Each row is a point on a landscape with many valleys, with its height.
A ball rolls from a point to whichever of its 4 nearest points has the largest drop for the distance, and stops where none of them is lower. Distance is the straight distance between rows; heights are no part of it.
Z_597 h=34.5: [125 150 111 162  99 134  99 132 116 121 139 104  93]
Z_384 h=48.1: [130 176  81 127 123 126 117 147 128  86 176 147 125]
Z_313 h=27.5: [143 174 111 120 105 128 141 181 146  78 188 154 115]
Z_553 h=50.2: [126 179  70  96 134 119 130 135 143  73 192 171 160]
Z_809 h=39.2: [152 105 189 124 127 127 125 132 146 157  99 134 147]
Z_682 h=55.2: [140 163 116 148 101 130 114 157 134  97 161 127 103]
Z_229 h=41.5: [139 101 140 142 105 115 139 122 139 136 103 100 143]
Z_232 h=44.8: [164  96 195 115 122 127 138 147 160 149 116 143 148]
Z_263 h=64.9: [ 87 134  43 144 126 127 132 101  98 101 138  89 104]
Z_358 h=41.3: [164 102 218  96 163 141 138 151 156 164 124 186 141]
Z_908 h=47.5: [139  91 161 122 134 116 146 117 136 150  89 121 157]
Z_803 h=54.4: [158 118 238 103 108 138 147 188 178 147 154 150 115]
Z_737 h=7.5: [169 121 125 134  92 112 153 170 158  98 158 129 124]
Z_951 h=51.5: [138 133 163 156  96 132 104 136 135 143 117 105 115]
Z_930 h=50.8: [125 123  86 152 106 112 141 127 127 104 127  92 127]
Z_175 h=31.8: [153 107 124 143 100 108 145 141 148 117 128 109 137]
Z_828 h=75.1: [ 64 113  41 141 122 136 151  90  86 110 130  53  99]
Z_539 h=4.3: [108 131 112 158  97 138  99 110 104 141 114  84  92]
Z_126 h=26.4: [128 112 183 120 194 139 127 121 110 173  77 170 136]
Z_865 h=64.8: [132 161  49 108 138 108 145 124 138  68 174 155 157]
Z_890 h=4.4: [143 174  92 117 121 124 135 157 144  73 183 157 134]
Z_608 h=66.0: [ 85  91 138 126 130 141 142  92 100 169  73  78 137]
Z_340 h=28.1: [127 129 200 124 174 148 103 117 114 185  82 160 131]
Z_723 h=41.4: [136  96 106 143 103 102 154 123 138 116 109  91 144]
Z_40 h=60.6: [118 191  76 105 133 131 110 129 135  79 186 167 144]
Z_291 h=57.5: [119 129 178 149 113 145  91 117 116 172  95 104 110]
Z_95 h=89.5: [111 156  51 136 132 119 125 113 117  91 149 123 124]
Z_946 h=79.5: [113 159  72 148 120 125 108 123 112 101 154 118 111]
Z_195 h=65.9: [135 157  82 144 115 117 123 140 129  91 157 125 123]
Z_465 h=11.3: [103 114 163 118 213 145 135 114  80 180  66 164 123]
Z_980 h=53.3: [166  78 183  92 152 120 156 138 157 158 112 165 156]
Z_763 h=39.8: [168  89 195  94 171 128 147 150 150 163 117 187 149]
Z_971 h=62.6: [108 109 163 132 135 138 115 102 108 175  75 103 134]
Z_959 h=32.0: [109 131  81 158 106 127 114 114 104 122 127  89 102]
Z_109 h=52.6: [167  83 164 112 110 110 158 147 166 138 118 131 154]
Z_515 h=76.5: [142 133  71 138 112 105 152 139 139  81 153 125 134]
Z_493 h=45.7: [136 109 160 140 112 124 119 126 133 151  97 111 139]
Z_700 h=49.0: [136 135 103 152 101 120 117 135 126 112 134 106 113]
Z_116 h=30.3: [153 103 203 110 157 135 132 135 141 166  99 161 144]
Z_719 h=48.6: [152 121 240 109 141 144 126 161 155 161 124 164 129]
Z_627 h=26.6: [ 91 111 168 119 192 150 130 103  82 189  63 140 130]
Z_310 h=59.4: [102 118  51 148 120 109 152 109 108  99 127  78 127]
Z_14 h=58.6: [166 110 200 114  90 129 149 179 173 130 152 139 122]
Z_247 h=56.5: [142 129 210 140 112 144 100 144 141 159 115 126 118]
Z_789 h=49.5: [102 105  95 152 106 117 143 110 116 129 102  69 129]
Z_307 h=45.3: [ 87 143  61 149 113 141 101  96  83 122 136  92  74]
Z_290 h=41.2: [139  94 174 111 153 123 143 117 135 160  86 144 155]
Z_433 h=55.9: [156 131 179 144  94 134 121 159 151 130 135 120 118]
Z_58 h=91.4: [ 92 179  62  91 144 134  96  81 129  98 180 156 161]
Z_606 h=24.4: [ 66 165  40 100 145 149  88  56  83 115 168 130 100]
Z_917 h=58.4: [ 83 149  48 139 124 136 107  95  89 110 147  98  87]
Z_269 h=1.9: [148 103 180 108 204 134 142 135 122 164  91 195 137]
Z_558 h=78.7: [102 168  41 113 141 121 122 100 121  84 168 144 150]

Where does a ball stop that starts at each point below?
Z_58 => Z_890
Z_229 => Z_737
Z_917 => Z_539
Z_340 => Z_269
Z_195 => Z_890
Z_723 => Z_737
Z_433 => Z_116
Z_951 => Z_116
Z_700 => Z_539
Z_971 => Z_116
Z_109 => Z_116
Z_627 => Z_269
